The views of a scene show one set of named points, each view turned or mirrored, shifted and resized as a whole, with a little noise and some points left out.

Scene 1
View 1
k_230: [ -2 -42 -32  -6  21   2   3 -30 -34   1  16  28   7   1  16 -11  -2  13
 -17   5 -20  -2 -24 -20  -4 -22   2 -32  23  -4  14]
k_205: [ 11  -3 -10   8  34   4 -31 -20 -20  23 -20  16   5 -19   2  36  22 -39
 -10  14 -16 -22 -14 -16  -1  -6 -16 -23  15  -7   7]
k_683: [ -6   0  -7 -13   9  14 -20  12  24  25 -16   0 -28   2  -7  15   2 -27
   5  20  30 -14 -23 -28  -7 -11 -40 -28 -30  41   4]
k_317: [ -5 -24 -12 -13  19   2 -12  -5 -10   5   2  14  -2  -7  15  -5   3   1
   0  16  -1  -5 -22 -26  -9 -22  -9 -23 -10  24   7]
k_610: [  3  -1 -15  12  20  10 -52  23  -7  21   7   5  -8  -1   1 -10   1 -27
 -23  20  -1  -9 -14  -9  15 -32   0 -46  -1 -34   3]
k_946: [  8  -5 -13   1  25   8  -9 -30 -19  18 -19  17   5 -14  -5  42  12 -38
  -3  13 -14 -23 -11 -22   2   5 -23 -15  21   1   5]
k_466: [ -7 -25 -33 -13   3  15   9 -18  -1  13   2  14 -18  17  -7   5 -12  -6
 -11   8  17  -6 -29 -20  -1  -9 -23 -36   7  15  17]
k_156: [ 11   6  -5  -2   9   2 -47  20  -6  19 -14  -7  -3  -1   4  -1   3 -30
 -10  19  22 -11 -25  -1  -1 -29  12 -30  -8  -9  23]
k_430: [  8 -16  -7   1  27   0 -16 -21 -39  -3  -3  17  27 -21  16  10   3 -18
  -3  16 -31 -13  -6 -19   5 -16  15  -8  24 -16   3]
k_228: [ -2 -26 -26 -17   8   6   3 -18  -6  11  -2  13 -11   8   4   3  -3  -2
  -6   8  16  -6 -33 -18 -12 -14 -14 -27   0  26  22]
k_643: [  6  -2   1   7  45   0 -44  -2  -7  25 -16  16  -1 -28  13  26  33 -31
  -4  19 -15 -20 -14 -27  -7 -14 -29 -24 -14  16  -3]
k_514: [  4 -25 -27   3  20   5 -11 -20 -31   8   8  21   6   0   7   3  -1  -9
 -19   9 -18  -8 -19 -14   7 -19   2 -33  28 -23  12]
k_496: [ -2 -14 -22  -6  11  13   1 -19 -11  11  -3  15  -5   0  -4  17  -6 -22
  -8  11  -3 -12 -16 -22   5  -6 -22 -27  13   2   5]
k_291: [ -3 -28 -40 -12   3  17  35 -53 -21   6  -4  22  -6  14 -13  33 -13 -16
 -10   1   0 -13 -22 -20   4  10 -24 -24  39   4  17]
k_387: [ -9 -30 -51 -21 -27  23  43 -34 -12   1  11   9 -16  42 -21  -1 -43  -4
 -15   2  29  -2 -30  -9  11  -4  -6 -37  36  -6  29]
k_39: [ -1 -33 -48 -26 -18  11  35 -38 -13  10  -4   7 -16  37 -10   5 -25   2
 -15  -2  39  -3 -46   0 -12  -4   0 -33  28  16  50]
k_50: [-18 -22 -28  -6   6  24   1   1   3   8  21  19 -19   9  -7 -10 -20  -8
  -9  17  -4  -3  -7 -36  19 -16 -34 -41   1  -3 -16]
k_596: [ -6 -26 -28 -13   8  11  12 -25  -9  10   2  18  -9   6  -2   9  -6  -5
  -6   9   6  -8 -24 -24  -4  -6 -22 -27   9  17  14]
k_435: [ -1 -21 -40 -10   1  13   0 -15  -4  21   1  12 -23  25  -9   2 -10  -9
 -22   3  27  -7 -37  -6  -4 -13 -14 -46  12   1  31]
k_651: [-15  -7 -10  -5  26  20 -16   2  23  25  -5  18 -27 -11  -5  21  10 -27
   3  22   1 -17 -10 -46   4  -4 -68 -33 -27  37 -21]
k_488: [  6   3  10   6  35  -4 -78  43   2  22  -3   0  -3 -23  25 -17  23 -19
  -7  26   2  -8 -19 -17  -5 -44   2 -35 -38   3   2]
k_439: [  5 -22 -37  -1  14   8  -9 -20 -13  23  -3  15 -14  14  -3  10   1 -12
 -24   3  12  -9 -34  -6  -5 -14 -12 -44  19  -5  29]
k_94: [ -9  -4 -19 -17  -6  19  -3   1  16  20 -11   0 -26  14 -15  15 -12 -27
  -1  15  35 -13 -24 -21   1  -5 -32 -31 -13  27  10]
k_258: [  3 -38 -22   1  39  -7 -32  -8 -28  13  12  26   1 -10  30 -18  20  16
 -21   7 -16  -2 -33 -16 -15 -37   3 -39   0   4  19]
k_320: [ -5  -4  -8  -9  14  11 -23  10  14  22 -10   5 -20  -5   0   9   6 -23
   0  20  18 -12 -20 -27  -4 -14 -34 -29 -25  30   3]
k_583: [ -1 -10 -14  -7  16  11 -10 -11   1  20 -12  12 -12  -4  -3  22   6 -25
  -3  14   9 -14 -21 -25  -4  -6 -31 -24  -4  23   7]
View 2
k_496: [ -1   0  14  12  13   9 -21 -14 -12 -10   0   8 -34  -6  -9  -9  -5  16
  10  10  -3   0   6 -10  -4  -2  12 -13  -3 -11  23]
k_596: [  0   0  16   9   4   8 -21 -20 -10 -14   2  14 -30  -6  -8  -5  -5  11
  15   8   1   4   4  -7  -8  -2   9  -7  -5  -4  23]
k_320: [ -8  -4   6   8  14  12 -32  -2  -9 -22 -14   7 -12   8  10  -7  -3  11
  15  17  -6   3   7  -6  10   0  -2   9  -3  -4  19]
k_291: [  2   5  26  18  11   9 -14 -25 -12  -1  15  13 -53  -9 -17 -12  -4  17
   9   4   2   0   3  -8 -16  -6  16 -15  -9 -12  28]
k_50: [  4  15  17   5   6  -8 -29  -7  -6 -20  -7   6 -17  -2  -6  10  -5  22
  17  23   2   7  20 -19  -7   5  17 -14   0 -12  23]
k_230: [ 11   2   5  -2  -2   4 -19 -25 -12  -8  -3  20 -22 -28 -29  -8 -14   9
  13   3   0   1   9 -11 -13   0  20 -27  -3  -4  18]
k_430: [ -6 -13  -9   0  12  12 -18 -12 -22  -1 -11   8 -22 -29 -23 -17 -17  12
   5  10 -10 -10   2 -15   1   0  24 -35   8 -12  14]
k_466: [  8   6  18  12   4   5 -24 -17  -7 -19  -1  17 -29  -2  -5  -5  -3  10
  15   7   0  10   9  -3  -9  -2   8  -4  -8  -6  23]
k_228: [  2  -5  12   8   2  11 -23 -20 -11 -20  -3  19 -23  -5  -4  -8  -6   3
  16   4  -1   8   3   0  -7  -2   6  -3  -5   1  20]
k_94: [ -1   0  19  20  15   8 -28  -3  -9 -28  -7  11 -27  15  15  -6   0  10
  13  13  -6  11   8   1   1   0   2   6  -5 -11  23]
k_39: [ 21   3  29  22  -4   7 -14 -28  -9 -26   7  33 -48  -5  -7 -14  -3  -3
  12  -9   0  22   4  13 -27  -5  10 -11 -14  -7  25]
k_317: [ -6 -10   1  -1   2  11 -26 -15 -13 -20 -10  14 -10  -9  -6  -3 -10   3
  17  12  -4   2   2  -8  -1   1   8  -8   4   1  16]
k_583: [ -7  -4  10  11  16  15 -27  -9 -11 -11  -7   8 -23   0   0 -13  -3  13
  12  13  -4  -3   4  -7   6  -3   2   2  -5  -6  21]
k_683: [-10  -5  11  14  16  13 -33   1  -8 -27 -13   7 -15  17  19  -7   1   9
  15  18  -7   6   5  -2  12  -1  -5  16  -3  -5  21]
k_643: [-13 -10 -10   0  22  23 -30  -2 -12   0 -18   0  -6 -11  -6 -21  -8  16
   9  18  -8 -16   4 -15  24  -4   0   4  -2  -5  15]
k_435: [ 22  10  19  15   4   5 -24 -14  -5 -22  -5  23 -28  -5  -7 -15  -6   8
  11   2  -2  15  13   5  -9  -3   6  -3 -14  -9  22]
k_387: [ 21  14  34  24  -1  -6 -14 -22  -9 -26   8  26 -51  -3  -9  -2  -5   9
  12   1   0  22  12   5 -30  -1  21 -23  -9 -17  28]
k_651: [-18   4  12   6  19  11 -35  -2  -4 -11  -6  -5 -12  13   8   3   1  24
  18  27   2  -7  11 -19  16  -1  -4  17  -3  -3  23]
k_439: [ 19   6  11  12   9   9 -24 -13  -7 -12  -8  21 -26 -13 -16 -21  -6  11
   9   2  -3   7  13   0  -4  -5   7  -7 -14 -10  20]
k_514: [ 13   3   2   3   7   6 -21 -14 -13  -5  -9  15 -22 -27 -26 -15 -13  14
   7   8  -5  -1  12 -11  -4  -1  20 -27  -4 -12  17]
k_610: [ 21   7  -7   4  17   2 -32  11 -10 -18 -32  11  -2 -16 -10 -18 -12  15
   5  16 -14   6  24  -8  11   3  14 -18   0 -20  12]
k_156: [ 14  -8  -8  12  17  11 -29   7 -16 -25 -32  18 -10 -10   2 -25 -12   2
   3   8 -18   8  11   6  10   1   8 -13   0 -16  11]
View 3
k_387: [ -4  22  27 -27  -3  20 -52  52  25 -11 -13   8  11 -14  20  37  22  -7
  11 -12 -10   9  -8 -24  60   7  23   9  59 -44  32]
k_258: [ 22   0  -8 -28  34 -14  -6  18 -23  -6  -3   7 -14 -19  58  13   0 -12
 -27  32 -21   6  11  11 -16 -28   9  16 -26 -35  -9]
k_610: [ 22  19  -9 -33  41 -13  14   4 -40 -61 -15 -12  -3 -16  40  41   5 -13
  15 -10  12 -23  45  -3  16 -10  -2 -15   4 -36  -3]
k_291: [ -1   3  39 -15 -20   8 -15  37   4  13  -7   9   6 -15  -6  23  29 -23
  -9 -22 -27  -6 -14 -34  45  -1  14  12  15 -29  20]
k_50: [-15  13  25 -35  25  -5  -4  20 -15 -17   3  20   8  26  19  30   1 -10
  22 -13   1 -15  28 -10  -1   5  16  -4  25 -41  12]
k_205: [ 22   8  11 -11   3 -20  32   7 -38 -14 -16 -12  -4 -27   4  21  20 -29
 -17 -23 -13 -28  12 -20  18 -15  -4   1 -38 -11 -11]
k_228: [  5  27  12 -22   3 -12 -26  43   5   3 -15   5   7  -8  24  23   4  -5
 -11   4  -5  -3   2  -5  12   2  10  14   1 -12 -11]
k_514: [ 15  -3   9 -25  20   2   3  14 -26 -15  -8  -3  -7 -23  34  20  17 -24
 -12  -7 -19  -5   5 -10  20 -25  14   7  -5 -46  18]
k_496: [  3  16  23 -20   2  -7   0  24 -13  -8 -11   1   7  -7   9  25  14 -19
  -2 -20  -9 -16   8 -19  20  -1  10   4  -1 -23   4]
k_435: [ 11  22   8 -22   3  -7 -30  39   2 -22  -9  11  -3 -20  24  41  15  -5
   1  12  -7   1  15 -15  39   6   1   5  30 -23  -7]
k_488: [ 27  35 -26 -31  49 -39  20   6 -46 -48 -24 -20  -1  -7  53  25 -19  -3
  -3   6  23 -26  48  20 -30 -13  -6  -6 -45  -7 -39]
k_317: [  5  25   7 -27  18 -15  -9  32 -10   0 -16  -2  11   0  33  14  -7  -7
 -12   0   0  -8   8   4 -14  -8  14  12 -22 -17 -11]
k_683: [ -3  50  10 -21   0 -36  -4  38  -8 -16 -19   3  18  12   0  36  -9   0
  10  -9  20 -27  33  -9  -5  26  -7  -3  -5  17 -42]
k_439: [ 19  12   7 -19   4  -8 -15  29 -11 -19  -8   6 -10 -29  25  35  20 -13
  -8   9 -16  -2  13 -15  34  -3  -1   6  11 -23  -7]
k_320: [  0  40   9 -22   7 -30   0  31 -13 -16 -17   2  13   7   8  30  -6  -2
   5  -8  14 -24  30  -6  -8  15  -2  -3 -13   6 -33]
k_946: [ 12  10  25  -9 -11 -12  25  15 -27   0 -17 -10   4 -18  -9  18  24 -29
 -14 -34 -14 -27   3 -27  24  -9   3   4 -30 -10  -3]
k_230: [ 10  -6  13 -28  20   9 -13  22 -12  -1  -4   6  -5 -18  43  14  14 -19
 -16   6 -25   5  -6  -5  13 -25  22  17  -1 -51  24]
k_94: [ -3  46  16 -20  -2 -22 -17  43   3 -18 -20   2  17   4   2  39   3  -1
  14 -14  16 -20  25 -15  18  24   0  -3  16   3 -23]
k_643: [ 16  15   6 -15  10 -35  36   7 -42  -8 -13  -3  -1  -8   8  18   4 -20
 -16 -11  -5 -30  25  -8 -16  -8  -8   1 -53   2 -32]
k_39: [  9  29  15 -20 -14  10 -59  62  31  -2 -20   3   5 -31  23  36  21  -3
  -8  10 -13  15 -13 -16  58   8  16  19  41 -22   6]
k_156: [ 31  39 -17 -26  25 -21  -1  21 -25 -50 -35 -29   4 -30  39  35   2  -6
  -1  -9  19 -19  28   1  20  -7  -2  -4 -15 -12 -19]
View 4
k_439: [ -4  15 -10   8  -2  -3  -1  -3 -25 -16   0  15 -14  -6  16   3  -8  21
  -4   5  22 -20  -5 -30 -11 -18  16  -4   4  -4   3]
k_435: [ -9  13  -1   6  -3  -5   8   2 -29 -13   1   4 -11  -7  17   2  -7  21
  -3   6  20 -22  -9 -34 -16 -19  14 -11   4 -19   7]
k_94: [ -1  -6  13   7  -3 -10  -4  15 -34 -25  15  -4   7   1  19   1  15  17
   8  16  30 -15 -14 -23  -9  -5  10  -2 -10 -32  10]
k_496: [  6   1  -1   9  -5   1 -11  -1 -12 -24  -4   8  -1  -1  23   4   3  19
   1   2  21 -13  -4 -14   1  -5   8   5   1  -5   3]
k_50: [ -1  -2  16   6  -4 -13  -5  -8  -9 -24 -15 -13   1  -1  21  12   0   5
  -7   7  19 -11 -20 -15  -6  -8  -4   5   8 -16  20]
k_651: [  7 -21   4   1   8 -21 -35  -2 -33 -37  19  -6  15   2  18  10  12  15
  -2  23  42  -2 -21  -2   7   4  -7  14 -11 -13  14]
k_387: [-11   8  16   7 -11   8  24   6 -12  -2 -18 -14  -2  -1  26  -6 -13  24
  -6 -20   2 -25   5 -32 -15 -16  13 -29  10 -30   5]
k_946: [ 17  -3 -14  10  -4  10 -27   2 -12 -28   5  24   3   3  24   2   9  27
   4  -1  26 -12   8  -6  10   1  15  12  -5   8 -10]
k_466: [ -9   4   4   7   0  -4   3   2 -24 -17   1  -1  -2  -5  25   3  -3  22
  -4   4  20 -16  -9 -24  -6  -9   5  -9   3 -17  10]
k_205: [ 18   6 -21  11  -5   6 -30  -2 -13 -32   5  34  -8   2  18   5  11  20
   6  10  31 -14   1 -11   5  -5  19  21  -2  14  -9]
k_643: [ 13  -1 -18  11   5  -7 -33  -5 -21 -40  17  33  -7  -2  21  13  17  15
   6  28  40  -5 -15  -9   8   2   7  30  -6  14   2]
k_596: [ -6   2   2   8   2   0   1   1 -18 -17   1   6  -2  -5  32   1  -2  24
  -3   2  19 -12  -6 -18   3  -2   1  -4   3  -8   9]
k_228: [-11   5   0  12   3  -2  10   6 -23 -19   8  12  -7  -8  35   2   2  25
   2  12  20 -14 -12 -24  -1  -1   0  -3   1 -11  11]
k_610: [ 14  18  -3  11 -14 -13 -16  -9 -10 -32 -16  19 -21   1   2  20  11  -7
   6  25  27 -18 -24 -28 -21 -21  21  27   7   1  11]
k_683: [ -1 -10   8   9   3 -16 -14  15 -40 -33  25   3   6  -1  20   5  22  14
  10  31  39 -11 -23 -18  -4   0   4  10 -15 -27  14]
k_258: [-12  21 -14  16   6  -9   6 -14 -14 -24  -1  34 -29 -18  35  16  -5  16
  -3  26  23  -9 -27 -25  -1  -4  -5  15  14  20  17]
k_583: [  4  -4  -3   8   1  -5 -15   5 -26 -28  13  11   1  -2  25   3  10  21
   4  15  31 -12  -9 -14   3  -1   7   7  -7  -9   4]
k_291: [ -1   0  -4   5  -2  13  -4   0 -12  -9  -5   2   6  -1  31  -7 -11  35
  -8 -21  12 -17  14 -14   6  -3   9 -17   3  -6  -6]
k_317: [ -6   5   2  16   2  -4   3   0 -13 -27   3  18 -11  -8  38  11  10  15
   6  23  23  -7 -21 -18   4   4  -5  13   3   0  17]
k_320: [  0  -5   5   9   2 -14 -13   9 -30 -34  18   9   1  -2  22   8  18  12
   8  29  36 -10 -22 -17  -2  -1   4  13 -10 -17  14]
k_430: [ 13  12  -9  20 -10  14  -9  -6  14 -28 -18  36 -14  -1  35   9  12  15
   8   5  16 -11  -2 -10  10   2   8  24  11  22   0]
k_488: [  9  15  -4  20  -6 -20 -14  -2 -18 -46   7  37 -26  -7  16  25  30  -8
  17  56  41 -10 -43 -25 -12  -6   8  44   1   6  21]
k_514: [  5  17 -10  13  -8   4  -5 -13   0 -19 -18  22 -17  -6  23  10  -6  14
  -4   1  14 -16  -5 -21  -3 -11  11  10  14  13   3]
k_230: [ -7  17  -7  13  -3   4   8 -13   2 -15 -21  19 -18 -10  35   9 -13  19
  -8   0   9 -14  -8 -21   1  -6  -1   2  18  13   9]
k_156: [  9  18  -3  19 -14  -4  -2  10 -19 -31   3  32 -21  -1  14  10  24   4
  19  31  29 -21 -20 -33 -19 -15  25  22  -2  -9   7]
View 5
k_320: [ -9  13   4   5  21 -11   2  17  13 -15  21   4   2  26  -8  25  16  11
  21   0 -11   4   2   3  -5 -28 -20   8  -5  20 -25]
k_50: [ -8  32   1  13  28   2   3   8  16 -19  34  -8  -4  28  17  15  13  17
 -15 -24   1  -2  26   0 -19  -2 -44  -9  10  16   0]
k_643: [  8   9  10   6  18 -12  12  20  -8   9   3  12 -25  32 -15   5   8   4
  30  -5 -44  -4   1  15   2 -40 -27   5   8  20  -5]
k_156: [  6 -29   9  14  22  -8 -12  21  25   3  35  -4  10  36   1  -1   6   0
  28 -29 -26   3  -3   7 -13 -13  -7   0 -25  -7 -10]
k_946: [ -6   4  25  -1  -1 -12  26  21  -6   2  -2   6 -30  17  -3 -10   5  10
   8 -22 -32 -19  23  -4  11  -9 -21  12   3  18 -12]
k_583: [-11   9   9   2  10 -12  13  18   6 -16  11   4 -12  23  -6  13   8   9
  10  -7 -13  -7  10  -2   0 -18 -21  10   0  20 -20]
k_466: [-17   1  -1   4  11  -9   7  15  17 -36  19  -4  -5  29   6  10  -1   6
 -14 -17   7  -8  15  -9  -8   4 -25   7   0  13 -14]
k_317: [ -6   2  -4  25  27 -13  -5  16   7 -25   9   0  -7  20   4   9  -6  -6
  14 -16 -19  -2  -3   7  -8  -6 -36   0   7  21 -13]
k_430: [  5  -7  17  30  19  -9   7  17  -5   5  -1  -3 -26  13  14 -23 -10  -6
  13 -45 -47 -16  14  10   0   8 -37  -5   8  12   1]
k_258: [  8 -17 -20  28  28 -12  -8  17   4 -25   4   2 -19  49   2  -5 -27 -19
   8 -21 -28  -4 -12  17 -16 -10 -41  -7  17   7  17]
k_596: [-16   5   2  10  10 -11   8  15  11 -34   9  -1 -12  20   7   6  -5   2
 -10 -18  -1 -11  15  -7  -3   4 -29   6   5  20 -14]
k_230: [ -4  -9  -5  24  18  -8   3  14   7 -29   6  -5 -21  32  19 -14 -24 -10
 -17 -38 -16 -15  13   0 -10  19 -42  -5  15   8  12]
k_683: [-14  15   6  -2  16 -12   2  18  17 -18  24   5   7  22 -13  33  22  15
  23   7  -2   7   1   0  -4 -33 -15  12 -10  23 -34]
k_435: [-13 -12  -5  -1   7  -7   5  17  23 -36  23  -5  -5  44   3   4  -6   3
 -14 -20   8  -9  11  -9 -10   2 -19   7  -3   2  -7]
k_228: [-15  -6  -4  12  13 -16   1  18  15 -39   9   0  -6  22   2  11  -9  -4
   0 -13   0  -6   3  -3  -5   2 -26   7   1  17 -18]
k_205: [  6  -5  20   1   4 -10  20  22  -5  10   3   6 -31  31  -8 -13   2   7
  14 -22 -41 -15  15   4   8 -19 -20   8   1  10  -1]
k_488: [ 20 -11  -5  24  43  -9 -20  20  12  15  30   4   7  45 -10  13   9  -2
  48 -12 -46  15 -21  28 -17 -45 -24 -10  -7   5   0]
k_496: [ -9   7  12   6  10  -9  13  16   7 -14  14  -2 -16  22   6   2   3   8
  -3 -24 -14 -13  21  -4  -2   0 -28   4   3  14 -11]
k_514: [  2  -9   4  17  15  -5   6  16   7 -10  12  -5 -22  36  13 -18 -13  -3
  -9 -40 -24 -16  17   2  -8   9 -35  -5   7   1  12]
k_291: [-23   4  16  -1  -8 -11  26  15   7 -35   2  -2 -26  16  12  -8  -8   8
 -29 -29   3 -26  34 -19   5  22 -27  12   6  17 -13]
k_651: [-11  44   5  -3  21  -7  14  14   3 -11  16   8 -12  24 -13  35  26  23
  13  12 -10   2  12   4  -3 -40 -34   7  10  33 -20]
k_94: [-20   9  10  -2  13 -10   6  17  22 -25  29  -2   9  22  -3  26  18  17
   6  -5   7   0  13 -10  -6 -14 -14  12 -13  17 -32]
k_610: [ 16  -8   6  11  28   2  -4  17  19  14  41  -5  -1  53   5  -1  12  10
  11 -33 -30   0  10  12 -19 -20 -25 -12  -9  -9  12]
k_39: [-30 -29  -2   2  -5 -15   7  19  31 -61  14 -10   1  26  13   0 -20  -5
 -28 -25  26 -16  16 -24  -6  32 -12  16 -12   4 -24]

In a view up to two points have been moved. Name them for each view, in the order of its rows, or write none.
view 1 -> k_230
view 2 -> k_496
view 3 -> k_610
view 4 -> k_50, k_258
view 5 -> k_156, k_435
